Each scene shows the same named points in several views. A view is turned or mirrored, and shifted as a whole, has a little noise and may leave points out.

Scene 1
View 1
Masi: 3, -11, 0, 0, 1, -2, -4, 5, 13, 20, 8, -11, 10, -15, 4, 25, 3, -14, -12, -1, 6
ludus: -1, 0, -2, -4, 3, 0, 0, 4, 4, 10, 4, -5, 1, -3, 5, 18, 5, -3, -7, 0, 2
sevu: -6, 5, 4, -1, -4, 0, -10, 3, 15, 18, 6, 5, 1, 3, -2, 12, 23, 4, -8, -3, -9
tofuf: -26, 6, 6, -4, 3, 13, -15, -6, 21, 13, 14, 13, -11, 13, -5, 7, 21, 4, -18, 0, -10
biza: 19, 14, 9, 8, 5, -3, 13, 2, -4, 14, -7, -2, -7, 13, 14, 8, 10, 5, 8, -3, 12
pili: 6, 7, 13, -2, -8, 29, -5, 0, 38, 20, 6, -2, -3, 0, 5, 10, -4, -12, -14, -1, 1
bobi: -13, -10, -1, -12, 7, 18, -7, -3, 23, 12, 16, -7, 1, -14, 2, 19, -9, -18, -21, 2, 5
nanuv: -10, 9, -3, -13, 9, -7, -10, -5, -2, 8, 4, 6, 2, -12, -2, -2, 19, 5, -3, -8, -2
pumud: -4, 0, -1, 1, 12, -16, -3, -3, -8, 12, 4, 0, 0, -1, 4, 10, 19, 3, -3, -4, 6
dos: 19, -5, 19, 18, 3, 5, 0, -5, 27, 34, 8, -11, 0, 1, 14, 16, 1, -18, -10, -4, 21
Lemi: 5, 9, 10, 5, -8, 2, -7, 3, 19, 22, 2, 5, 0, 5, 0, 10, 20, 3, -5, -4, -5
tes: 2, 3, 3, 4, 12, -12, 1, -4, -4, 15, 2, -1, -3, 2, 8, 8, 17, 2, -1, -4, 9
Sogom: -32, 2, -14, -25, 2, -1, -18, 2, 4, 0, 12, 9, 5, -12, -12, 10, 20, 6, -15, -1, -21
sifon: 5, 8, -3, -4, -5, 0, 6, 15, 0, 7, -3, -4, 3, 4, 3, 24, 10, 4, -1, 3, -8
biniv: -15, -3, 6, 11, 8, -7, -7, -3, 7, 19, 11, 3, -7, 16, 2, 19, 24, 3, -12, 1, 1
rapo: 5, 13, 8, 6, -5, -7, -5, 6, 8, 20, -2, 8, 1, 9, 0, 9, 28, 9, 1, -5, -7
Pozi: 5, 4, 11, 4, 4, -2, -8, -6, 16, 23, 6, 3, 0, -3, 4, 1, 16, -4, -6, -7, 7
kude: 18, 7, 9, -4, 3, -1, -6, -6, 15, 23, 2, -2, 8, -22, 6, -6, 7, -8, -2, -11, 13
lapok: -2, 5, 3, 4, 5, -1, 4, 2, 1, 12, 1, 0, -7, 13, 6, 15, 13, 5, -3, 1, 2
lof: -2, 8, 9, 2, 9, 9, 0, -7, 11, 15, 5, 2, -10, 8, 9, 4, 8, -1, -7, -3, 9
Dalam: -9, -2, -4, -8, 11, 4, 0, -1, 3, 6, 8, -5, -3, -4, 5, 16, 0, -5, -9, 1, 6
mon: -23, 6, -5, -16, -2, 16, -7, 5, 13, 2, 9, 5, -5, 7, -5, 17, 11, 5, -15, 4, -16
View 2
Pozi: 2, 20, 3, 12, -4, -6, -13, -6, 3, 0, -5, -6, 0, -2, -3, 4, 2, 8, 1, 11, -4
rapo: 3, 6, -13, 6, -9, -2, -2, -6, -1, 5, 10, -5, 1, 0, -5, 9, -11, 5, -2, 3, 6
Masi: 11, 11, 11, 7, -8, -29, -16, -1, -1, -14, -12, -24, 0, 6, 14, 10, 10, 5, 3, 13, 8
pili: 25, -1, 4, 23, 15, -17, -14, 4, 15, -10, -12, -12, -12, 0, -9, -6, 13, -1, 9, 12, -4
bobi: 16, 5, 14, 18, -5, -34, -29, -3, 1, -23, -14, -23, -18, 10, 4, -4, 11, 13, 7, 20, -8
lapok: 2, 11, -15, 11, -18, -8, -8, -9, -3, -5, 5, -12, -13, 10, 2, 3, 5, 7, 3, 5, 8
biza: -1, 26, -14, 14, -14, 6, 7, -10, 6, -3, 3, -6, -9, 8, 8, 3, 15, -1, 5, -4, 15
tes: -6, 25, -6, 8, -20, -5, -9, -11, -3, -3, 3, -10, -6, 7, 5, 6, 4, 10, 2, 5, 4
dos: 13, 22, -1, 17, 11, -12, -12, 3, 7, 5, -21, -11, 6, -1, -3, 4, 36, -5, 10, 13, 8
kude: 6, 28, 22, 13, 0, -6, -6, -4, 13, -10, -11, -6, 4, -6, 8, 3, 0, 5, 2, 8, -4
sifon: 9, -1, -10, 7, -15, -14, 1, -5, 2, -15, 8, -19, -12, 12, 12, 6, -2, 1, 1, 0, 15
mon: 14, -14, -10, 15, -13, -21, -20, -8, -2, -17, 11, -16, -27, 12, -7, -5, -13, 15, 2, 10, -7
Sogom: 6, -7, 1, 8, -21, -21, -22, -10, -7, -17, 14, -14, -19, 8, -3, 0, -32, 23, -4, 11, -16
biniv: -2, 8, -18, 7, -17, -15, -22, -10, -13, 6, 3, -13, -6, 8, -9, 6, 6, 14, 1, 14, 0
nanuv: -3, 17, 8, 9, -21, -8, -12, -13, -1, -14, 7, -8, -11, 4, 4, 1, -20, 19, -2, 8, -10
sevu: 7, 0, -6, 8, -8, -14, -13, -6, -3, -2, 6, -11, -5, 2, -6, 7, -10, 10, -2, 9, -2
tofuf: 9, -6, -14, 15, -8, -16, -28, -8, -6, -1, 6, -8, -17, 4, -21, -5, -7, 17, 2, 17, -15
pumud: -7, 22, -3, 5, -25, -10, -13, -14, -8, -6, 4, -13, -5, 9, 8, 9, -3, 14, -1, 7, 3
lof: 2, 19, -11, 19, -9, -4, -16, -11, 1, -2, -3, -6, -16, 5, -9, -6, 16, 9, 7, 11, -3
Dalam: 4, 15, 1, 15, -18, -19, -17, -9, -1, -18, -2, -18, -19, 13, 8, -1, 6, 13, 5, 10, 1
Lemi: 9, 3, -7, 11, -1, -8, -7, -2, 3, 2, 4, -8, -1, -1, -6, 5, -4, 3, 0, 8, 2
View 3
kude: -16, 13, 4, 3, -11, -5, 8, 2, 16, -5, -5, 5, 6, 5, 20, -8, 19, -1, -1, 0, -5
bobi: 9, 14, 9, -12, -5, -26, -12, -1, 2, -4, -7, -10, -5, 4, 4, -15, -10, 1, 13, 14, -14
lof: -2, 4, 10, -2, 10, -14, -5, 2, 11, 7, -6, 6, 4, -3, -2, -2, 6, 2, -4, -15, -3
dos: -1, -15, 20, -17, 1, -1, -3, -3, 33, 6, -9, 7, 15, 10, 8, -7, 17, 12, 4, -3, -22
Sogom: -4, 26, 3, 3, -9, -15, -4, 0, -35, 6, 4, -3, -3, -10, -10, -15, -15, -9, -8, -3, 10
biniv: -3, -2, 13, -8, 12, 5, -12, -3, -7, 12, 7, 4, 10, 1, -13, -9, -7, -2, 1, -16, 0
lapok: -5, 3, 7, -7, 11, 3, -6, -4, 3, 11, -8, 9, 0, -8, -7, 2, -3, 2, -5, -13, 7
mon: 6, 13, 10, -8, -4, -21, -7, -4, -22, 10, -8, -2, -4, -14, -13, -9, -16, 1, -13, -3, 2
Masi: -3, 6, 8, -17, -8, 5, -7, -7, 6, -1, -8, 0, 0, 5, 10, -12, -3, 3, 12, 14, -6
pumud: -13, 12, 0, 0, 11, 11, -8, -2, -2, 4, 2, 8, 1, -1, 0, -3, -2, -5, 6, -10, 13
Dalam: 0, 13, 3, -7, 7, -9, -11, -3, 2, 2, -8, 2, -6, -3, 0, -2, -8, -1, 8, 1, 3
tofuf: 4, 7, 18, -1, 1, -22, -7, 3, -19, 13, 5, -2, 10, -4, -18, -14, -7, -3, -13, -16, -7
biza: -12, -1, 5, -6, 9, 10, 2, -4, 20, 10, -15, 16, 3, -7, 5, 8, 11, 7, -7, -15, 7
pili: 7, -1, 20, -14, -13, -26, 1, -2, 13, 7, -16, -1, 6, -3, 5, -10, 8, 11, -10, 4, -22
rapo: -14, 2, 11, -2, -4, 11, 5, -5, -5, 15, -4, 12, 11, -8, -3, -3, 7, 3, -18, -16, 8
ludus: -3, 9, 3, -9, 0, -1, -7, -5, 1, 4, -11, 5, -3, -6, 2, -3, -6, 1, 2, 2, 4
sifon: -4, 7, 3, -14, -3, 7, -3, -11, -4, 10, -18, 9, -6, -15, 1, 2, -7, 7, -9, 0, 12
nanuv: -13, 24, -1, 9, -1, -6, -1, 2, -10, 1, 2, 5, -1, -5, 1, -7, 0, -9, -4, -9, 13
Lemi: -8, 1, 15, -6, -8, 1, 3, -2, -2, 11, -5, 7, 11, -5, -1, -8, 7, 5, -16, -10, -4
sevu: -8, 6, 11, -5, -8, 1, -1, -3, -13, 12, -1, 4, 9, -5, -5, -10, -1, 1, -12, -8, 0
Pozi: -11, 5, 9, 1, -2, -2, 1, 2, 7, 5, 1, 6, 11, 4, 4, -8, 12, -1, -3, -9, -4
View 4
tofuf: 13, -10, -3, -4, -8, 5, 15, 15, 3, 12, -3, 33, -11, 23, -13, 3, 5, -4, 17, 4, 3
pumud: 17, -4, 1, -17, 14, 1, 1, 9, 10, 10, 16, 7, 0, 9, 9, 21, 13, -19, 0, 5, 2
Dalam: 21, 1, 6, 0, 7, -6, 11, 13, 4, 12, 4, -3, -5, 10, 5, 11, 12, -2, -2, 12, 2
kude: 8, 6, -2, -5, 17, -5, -5, 3, -16, 18, 9, -6, 8, -2, -4, 21, 24, -9, 5, 7, 24
tes: 14, 1, -5, -12, 16, 0, 1, 9, 6, 13, 11, 5, 2, 8, 8, 17, 16, -20, 2, 0, 3
biza: 16, 8, -18, 0, 24, -5, -4, 17, -1, 23, 7, -7, 7, 6, 5, 13, 14, -31, 2, -10, 2
lof: 14, 5, -11, 2, 13, 1, 10, 11, -3, 17, -1, 8, -2, 11, -1, 10, 19, -12, 10, -1, 7
biniv: 7, 2, -1, -13, 4, 3, 5, 12, 11, 11, 2, 26, -7, 14, 8, 10, 7, -13, 7, -5, -5
Lemi: 4, 0, -3, -8, 5, -3, -7, 17, -8, 21, 3, 15, 1, 10, -11, 9, 3, -16, 11, -5, 11
lapok: 16, 1, -7, -4, 11, -2, 2, 19, 7, 17, 5, 7, -1, 12, 2, 10, 6, -19, 3, -4, -3
sifon: 17, -4, 4, -2, 8, -13, -7, 28, 5, 22, 9, -7, 0, 11, -4, 9, -6, -20, -3, 2, -1
dos: -10, 31, -3, 4, 15, -7, -4, 6, -18, 26, -11, 6, 1, -5, 6, 4, 19, -3, 8, -16, 12
Pozi: 5, 2, -3, -9, 10, 1, -1, 6, -10, 16, 6, 13, 3, 5, -5, 15, 17, -11, 11, 1, 16
nanuv: 23, -18, 0, -13, 7, 3, 5, 10, 2, 8, 18, 8, 1, 14, -9, 22, 14, -15, 5, 18, 13
bobi: 12, 6, 19, 7, -4, -10, 15, 8, -6, 13, -5, 1, -9, 8, -2, 3, 14, 19, 1, 19, 12
ludus: 16, 1, 6, -3, 8, -7, 1, 16, 2, 15, 7, -3, -2, 9, 1, 12, 6, -9, -2, 7, 3
Sogom: 25, -28, 10, -13, -10, 1, 10, 18, 8, 6, 14, 18, -8, 25, -18, 13, -2, -5, 7, 23, 8
mon: 22, -16, 6, 2, -8, -4, 12, 25, 6, 14, 1, 14, -11, 24, -15, 2, -4, -3, 7, 11, -1
Masi: 4, 10, 20, -7, 5, -12, -6, 9, -5, 16, 5, -3, -3, -1, 7, 11, 7, 4, -4, 8, 12
View 5
lapok: -2, -4, 21, 1, -7, 11, 0, -7, -17, 17, -11, 9, 4, 4, 2, 3, 8, -7, -8, -12, 2
tes: 0, 11, 25, 6, -12, 11, 4, -14, -12, 23, -16, 7, 3, -2, 1, -2, 7, -5, -10, -11, 2
Pozi: 7, 15, 14, -1, -7, 16, 3, -9, -12, 4, -16, 5, 4, -1, -2, -15, 4, 5, -12, -7, -1
biza: 1, -1, 32, 1, -5, 6, 6, -12, -16, 15, -25, 15, -9, 0, 12, -1, 1, -5, -15, -17, 16
Masi: 25, 5, 15, 1, -15, 14, 12, -18, -5, 1, -14, -8, 3, -2, -16, 11, 14, -7, -4, -3, -6
biniv: -5, 5, 15, 8, -10, 19, -3, -2, -22, 17, -8, 12, 17, 4, -9, -6, 18, -11, -7, -5, -5
Lemi: 3, 0, 8, -1, -4, 10, 0, -2, -18, -1, -12, 3, 11, 3, 2, -10, 1, 5, -7, -9, 2
bobi: 26, 7, 13, -19, -4, 25, 7, -9, 3, 4, 3, -5, -1, 5, -23, 10, 21, -5, -11, -3, -21
nanuv: -2, 18, 15, -2, -10, 12, -1, -11, -2, 29, -3, -6, 10, -4, 0, -4, -5, 7, -6, -15, -12
sevu: 1, 2, 6, 1, -8, 11, -3, -2, -16, 8, -6, -2, 16, 2, -2, -6, 2, 3, -3, -8, -6
lof: 3, 6, 23, -9, -1, 18, 2, -3, -11, 12, -10, 13, -3, 4, -1, -6, 10, -1, -16, -11, -2
Sogom: -5, 8, 1, -8, -8, 13, -10, -1, -3, 27, 14, -15, 24, 2, -7, 4, -3, 7, 3, -11, -26
pili: 24, -4, 8, -23, 8, 19, 4, 1, -8, -19, -8, 3, -5, 9, -8, -5, 9, 6, -17, -6, -5
dos: 25, 4, 20, -2, -2, 19, 13, -10, -19, -21, -28, 17, -9, 4, -10, -12, 21, -6, -20, -2, 11
tofuf: -4, 4, 5, -6, 0, 22, -10, 7, -18, 9, 4, 6, 20, 8, -10, -12, 12, 0, -8, -5, -15
kude: 19, 22, 18, -5, -7, 13, 11, -18, 0, 1, -22, -4, -5, -7, -2, -13, -3, 11, -14, -10, 0
rapo: -6, 1, 11, 7, -8, 5, -3, -3, -21, 9, -15, 2, 14, 0, 8, -10, -5, 4, -2, -12, 6
sifon: 7, -15, 16, -1, -8, 2, 2, -9, -12, 13, -9, -5, 5, 3, 5, 17, -2, -6, 0, -15, 4
ludus: 11, 0, 19, -4, -9, 11, 5, -11, -6, 14, -8, -2, 2, 2, -4, 10, 8, -6, -6, -11, -7
pumud: -2, 14, 24, 8, -16, 12, 3, -15, -11, 29, -13, 2, 8, -4, -1, 1, 7, -7, -5, -11, -2
mon: 0, -9, 5, -15, 0, 15, -9, 4, -9, 17, 12, -5, 16, 10, -6, 9, 6, -1, -2, -10, -20
View 6
Sogom: 33, -6, -3, -9, 9, -14, 1, -7, 4, 30, -23, 3, -26, -11, 4, 3, -10, -6, -19, -23, 14
lof: 13, 19, -9, -3, 5, -4, 5, -9, 2, 7, -3, 2, 0, 2, 0, 11, 2, -7, 0, 4, -2
bobi: 14, 9, 0, 6, 9, -7, -8, -8, 33, -2, -13, -13, -4, 0, 14, 15, 2, -3, -22, -5, 14
sevu: 20, -1, -9, -6, 11, -5, 1, 6, -2, 18, -1, 3, -18, 2, 1, 5, -7, -3, -8, -5, 0
biza: 11, 17, -15, -8, 13, -4, 16, -9, -13, 3, 15, 8, 9, 10, -1, -7, 3, -3, 13, 9, 6
biniv: 14, 6, -5, -3, 7, -8, 6, -10, -1, 14, -4, 2, -18, 18, 6, 11, -21, -6, -1, -3, -10
pumud: 19, 1, -8, -1, 1, -8, 9, -14, -10, 4, -5, 9, -9, 13, 12, -7, -11, -7, 2, -5, 10
pili: 9, 17, -8, -1, 16, 1, -8, 12, 24, 5, 5, -10, -2, -8, -5, 21, 16, 1, -16, 8, -1
dos: -2, 16, -9, 7, 7, 5, -5, 10, 13, -14, 18, -4, 4, 19, 3, 18, 6, 0, 0, 19, -12
Masi: 11, -3, -5, 7, 11, -5, -4, 2, 17, -8, 5, -6, -6, 15, 17, 1, -3, 3, -12, -1, 15
tofuf: 22, 12, -3, -8, 8, -8, -2, -5, 8, 28, -16, -1, -21, -4, -3, 22, -12, -8, -12, -8, -13
sifon: 17, 0, -11, -9, 30, -11, 13, -7, 2, 16, 14, 0, -4, 8, 4, -15, -9, 5, -2, -4, 21
lapok: 15, 12, -9, -7, 14, -9, 11, -11, -3, 14, 4, 3, -4, 9, 1, 0, -8, -4, 3, -1, 3
Dalam: 16, 9, -4, 1, 11, -11, 6, -17, 12, 4, -7, -2, -1, 4, 11, 3, -5, -4, -7, -4, 16
nanuv: 27, -1, -9, -5, -3, -8, 4, -9, -9, 11, -16, 10, -12, -5, 8, -4, 0, -9, -7, -11, 15
Lemi: 16, 4, -11, -6, 11, -1, 0, 11, -3, 15, 7, 4, -13, 2, -4, 7, -1, -1, -5, 2, -4
rapo: 19, -1, -14, -11, 12, -4, 7, 8, -15, 18, 9, 9, -15, 5, -5, -2, -6, -2, 2, -2, -3
tes: 15, 6, -10, -2, 2, -6, 9, -11, -10, 3, 0, 9, -4, 12, 9, -4, -6, -7, 5, 1, 7
ludus: 15, 4, -7, -2, 14, -8, 5, -7, 8, 6, 1, -1, -5, 7, 9, -2, -3, -1, -8, -4, 14
kude: 16, 2, -12, 3, -7, 3, -6, 11, -2, -11, 1, 7, 0, -3, 6, 0, 19, -4, -7, 5, 13

In a view up to two points have been moved. Name them for each view, in the order of its rows, or write none.
view 1: dos, Sogom
view 2: lof
view 3: biza
view 4: kude
view 5: tofuf
view 6: sifon

Scene 2
View 1
malu: -7, 7, -11, -1, 7, -3, -1, 13, -10, 1, -9, -6, -1, 0, -7, 1, 3, -1, -19, 8, -3
san: -5, -3, -5, 6, 8, 13, -12, 14, -6, -6, 5, 11, 5, -1, -1, 3, -9, -5, -10, -2, 4
Dumo: -12, 12, -15, 4, 7, 11, -1, 7, -7, 6, 0, 10, 5, -5, 2, 22, 0, 5, 6, 10, 1
pogus: 6, 16, 8, -12, -17, 6, 5, 15, -12, -8, -13, 2, -1, -5, -6, 13, 10, 12, -12, 19, 7
lig: -4, 17, -23, 6, 11, -11, 9, 15, -12, 2, -12, -5, 0, -3, -6, -3, 1, 3, -14, 16, 2
dol: -12, 4, -16, 3, 6, -1, -1, 11, -10, 18, -13, -7, -5, 4, -5, 5, -1, 2, -19, 5, -15
rupop: -4, 1, -17, 15, 13, -4, -4, 19, -8, 2, -6, -4, 0, 2, -6, -9, -9, -6, -24, 3, -1
libo: -11, 6, -18, 10, 14, 8, -5, 10, -5, 3, 3, 8, 6, -3, 1, 13, -7, -4, 0, 7, 4
konen: -17, -4, -13, 7, 9, 5, -9, 8, -3, 18, -7, -12, -2, 7, -4, 12, 0, -8, -24, 1, -17
notem: -9, -1, -14, 10, 3, -1, -4, 15, -9, 18, -13, -6, -6, 5, -5, 3, -8, 2, -24, 4, -14
zalos: -5, -5, 6, -12, -5, 8, -7, 16, -14, -1, -8, 4, -6, 2, -4, -4, -1, 7, -23, -3, -9
Vakup: -2, 19, -15, -3, 11, -8, 7, 14, -11, -12, -7, -5, 4, -5, -7, -2, 8, 0, -12, 16, 11
Seved: -6, 6, -3, -2, -1, 10, -4, 12, -8, 1, -3, 6, 3, -1, -1, 12, 0, 3, -9, 8, 0
Mozi: -8, -2, -10, 5, -2, 1, -4, 15, -10, 20, -16, -4, -8, 6, -5, 1, -5, 5, -26, 2, -18
begi: 1, 6, -12, 17, -1, 5, -1, 20, -9, 3, -6, 11, 1, -2, -1, 0, -17, 6, -11, 9, 3
ved: -8, -4, -2, 5, -2, 11, -10, 10, -1, 15, -7, -10, 0, 5, -3, 18, 1, -6, -23, 5, -9
View 2
Seved: 5, -5, 2, -3, -1, -12, 7, 10, 5, 22, 0, -5, -5, 1, 0, 8, -3, -2, -4, -3, -5
malu: 7, -13, -9, -6, 4, -6, 4, 17, 5, 8, 6, -5, -1, 8, -1, 17, -6, -2, -10, -10, -3
konen: 4, -11, -14, 5, -7, 6, -4, -5, -3, 1, 3, -6, -5, 6, -8, 23, 4, 3, -12, -8, -5
Mozi: 6, -3, -13, -6, 4, -1, 3, -5, -2, 8, 9, -3, -1, 8, -5, 31, -4, -6, -13, -11, 4
notem: 3, -7, -10, -13, 5, 1, 3, -5, -1, 1, 4, -2, 3, 5, -6, 30, -4, -9, -11, -15, 5
libo: 0, -18, 5, -9, -5, -7, 0, 11, 3, 10, -17, -4, 0, -2, -3, 2, 6, -2, -5, -9, -10
ved: 1, -3, -9, 9, -7, 2, 6, -5, 1, 8, 7, -9, -8, 1, -5, 16, 1, 4, -5, -3, -3
Dumo: 3, -9, 1, -6, -6, -16, 3, 10, 7, 23, -20, -7, 1, -3, -8, 6, 6, -4, -5, -6, -12
Vakup: 8, -21, -7, -9, 7, -13, 10, 37, 15, 11, 2, -9, 2, 9, 0, 4, -10, -3, -6, -11, -7
rupop: 0, -21, -2, -15, 6, 5, 3, 11, 1, -8, 6, -1, 1, 7, 2, 14, -6, -6, -8, -16, 2
dol: 7, -10, -16, -4, 1, -3, 0, 2, 1, 7, 1, -5, 2, 9, -8, 27, -1, -4, -15, -12, -2
begi: -2, -8, 6, -20, 7, -7, 11, 5, 6, 10, -6, -2, 4, -3, 0, 10, -6, -13, 0, -14, 3
lig: 7, -19, -14, -14, 9, -10, 7, 25, 12, 4, -2, -8, 9, 9, -6, 16, -9, -8, -10, -16, -4
pogus: 8, 2, -2, 0, 6, -20, 19, 24, 16, 29, 11, -12, -5, 4, 2, 7, -14, -2, 2, -2, -3
zalos: 10, -1, 3, -3, 5, -8, 4, 6, -5, 22, 17, 4, -14, 9, 9, 21, -9, -2, -9, -5, 6
View 3
zalos: -7, 8, -9, 8, -1, 15, 2, -20, -7, 1, -6, 8, 6, -5, 5, 2, 1, -10, 2, 7, 4
dol: 2, 18, -8, 6, 0, 12, -6, 2, -15, -8, 0, -1, -11, -8, 6, -13, -5, 0, -8, 7, 12
ved: 3, 20, -4, -6, -10, 8, -2, 3, -23, -7, 9, -4, 5, -6, 8, -2, 3, -7, 2, 7, 5
Seved: -10, 1, 3, 2, -4, 8, -1, -6, -20, 2, 7, 2, 5, -7, 0, -8, 3, -2, -10, 4, 1
rupop: 3, 16, 0, 13, 8, 10, 3, 5, -13, -8, 5, -3, -8, -8, -2, 2, -6, -2, -11, -4, -5
pogus: -18, -12, -2, 4, 13, 15, 4, -12, -25, 2, 13, 6, 9, 1, 7, -10, 18, -5, -5, -1, 5
konen: 8, 27, -7, -1, -11, 8, -3, 8, -18, -7, 4, -4, -9, -13, 6, -3, -3, -4, -2, 11, 8
lig: -4, 3, -3, 18, 21, 13, 0, 7, -17, -6, 9, 0, -18, -7, 0, -14, -1, 5, -19, -2, 5
malu: -4, 8, -4, 11, 10, 14, 2, 0, -16, -2, 5, 2, -10, -9, 3, -5, 4, -4, -9, 3, 4
san: -6, 7, 8, 7, -9, 4, 2, -6, -14, 4, 3, 0, 7, -12, -10, 6, -6, -4, -12, 0, -13
Vakup: -11, -7, 0, 17, 22, 14, 8, 3, -22, 4, 13, 3, -14, -11, -1, -7, 10, -1, -18, -2, 0
begi: -5, 5, 5, 9, 7, 7, -4, -4, -12, -10, 5, -2, 7, 2, -7, -9, -13, 4, -15, -8, -7
notem: 6, 22, -7, 7, 0, 12, -5, 0, -12, -12, 0, -3, -5, -3, 5, -8, -9, 0, -4, 3, 7
View 4
rupop: -2, 0, 21, 2, -12, -7, -14, 6, -4, 1, 16, -5, 2, -18, -3, -8, -18, 8, -15, 8, 3
pogus: -2, 18, 12, -21, 1, 21, -4, 0, 0, -13, 12, -2, 10, 4, -12, 5, 3, 28, -6, -5, 0
libo: 4, 6, 20, -5, -3, -1, -20, -8, 2, -6, 25, 6, -7, -1, 1, 8, -11, 1, -5, 14, -9
Mozi: 8, -5, 3, -11, 1, -6, -1, 8, -10, -1, 9, -9, -1, -28, -10, -1, -6, 5, -8, 7, 2
notem: 6, -4, 5, -9, -1, -8, -4, 6, -10, -2, 14, -7, -1, -24, -8, -2, -11, 5, -9, 10, 3
san: 4, 9, 20, 3, 0, 1, -23, -4, 4, -4, 15, 5, -2, -5, 3, 1, -2, -1, -7, -2, -2
begi: 5, 7, 15, -8, 1, 10, -23, 3, -9, -8, 20, 8, -9, -17, 0, -4, -13, 13, -12, 6, 3
Vakup: -11, 15, 27, -11, -13, 10, -7, 3, 2, -7, 17, -2, 7, 2, -12, 4, -16, 26, -9, 11, -6
Dumo: 6, 8, 14, -17, 2, 6, -15, -9, 0, -11, 24, 8, -9, 1, -4, 15, -6, 4, 0, 16, -12
dol: 4, -4, 7, -12, -3, -8, 1, 5, -7, -2, 13, -8, -1, -20, -11, 5, -11, 6, -5, 14, -4
lig: -7, 6, 21, -13, -12, 5, -6, 7, -6, -5, 18, -3, -1, -11, -13, 1, -23, 23, -10, 20, -4
konen: 8, -8, 5, -7, -3, -18, 0, -2, -4, 1, 18, -13, 4, -15, -5, 4, -5, -5, -6, 13, 1
ved: 10, -2, 1, -12, 3, -10, -3, -5, -4, -3, 19, -11, 8, -8, -4, 1, 4, -1, -9, 5, 5
malu: -2, 5, 15, -9, -8, 0, -3, 4, -2, -3, 13, -6, 5, -10, -10, 1, -10, 14, -8, 7, -3

In a view up to two points have been moved. Name them for each view, in the order of its rows, or write none.
view 1: pogus
view 2: notem
view 3: rupop
view 4: none
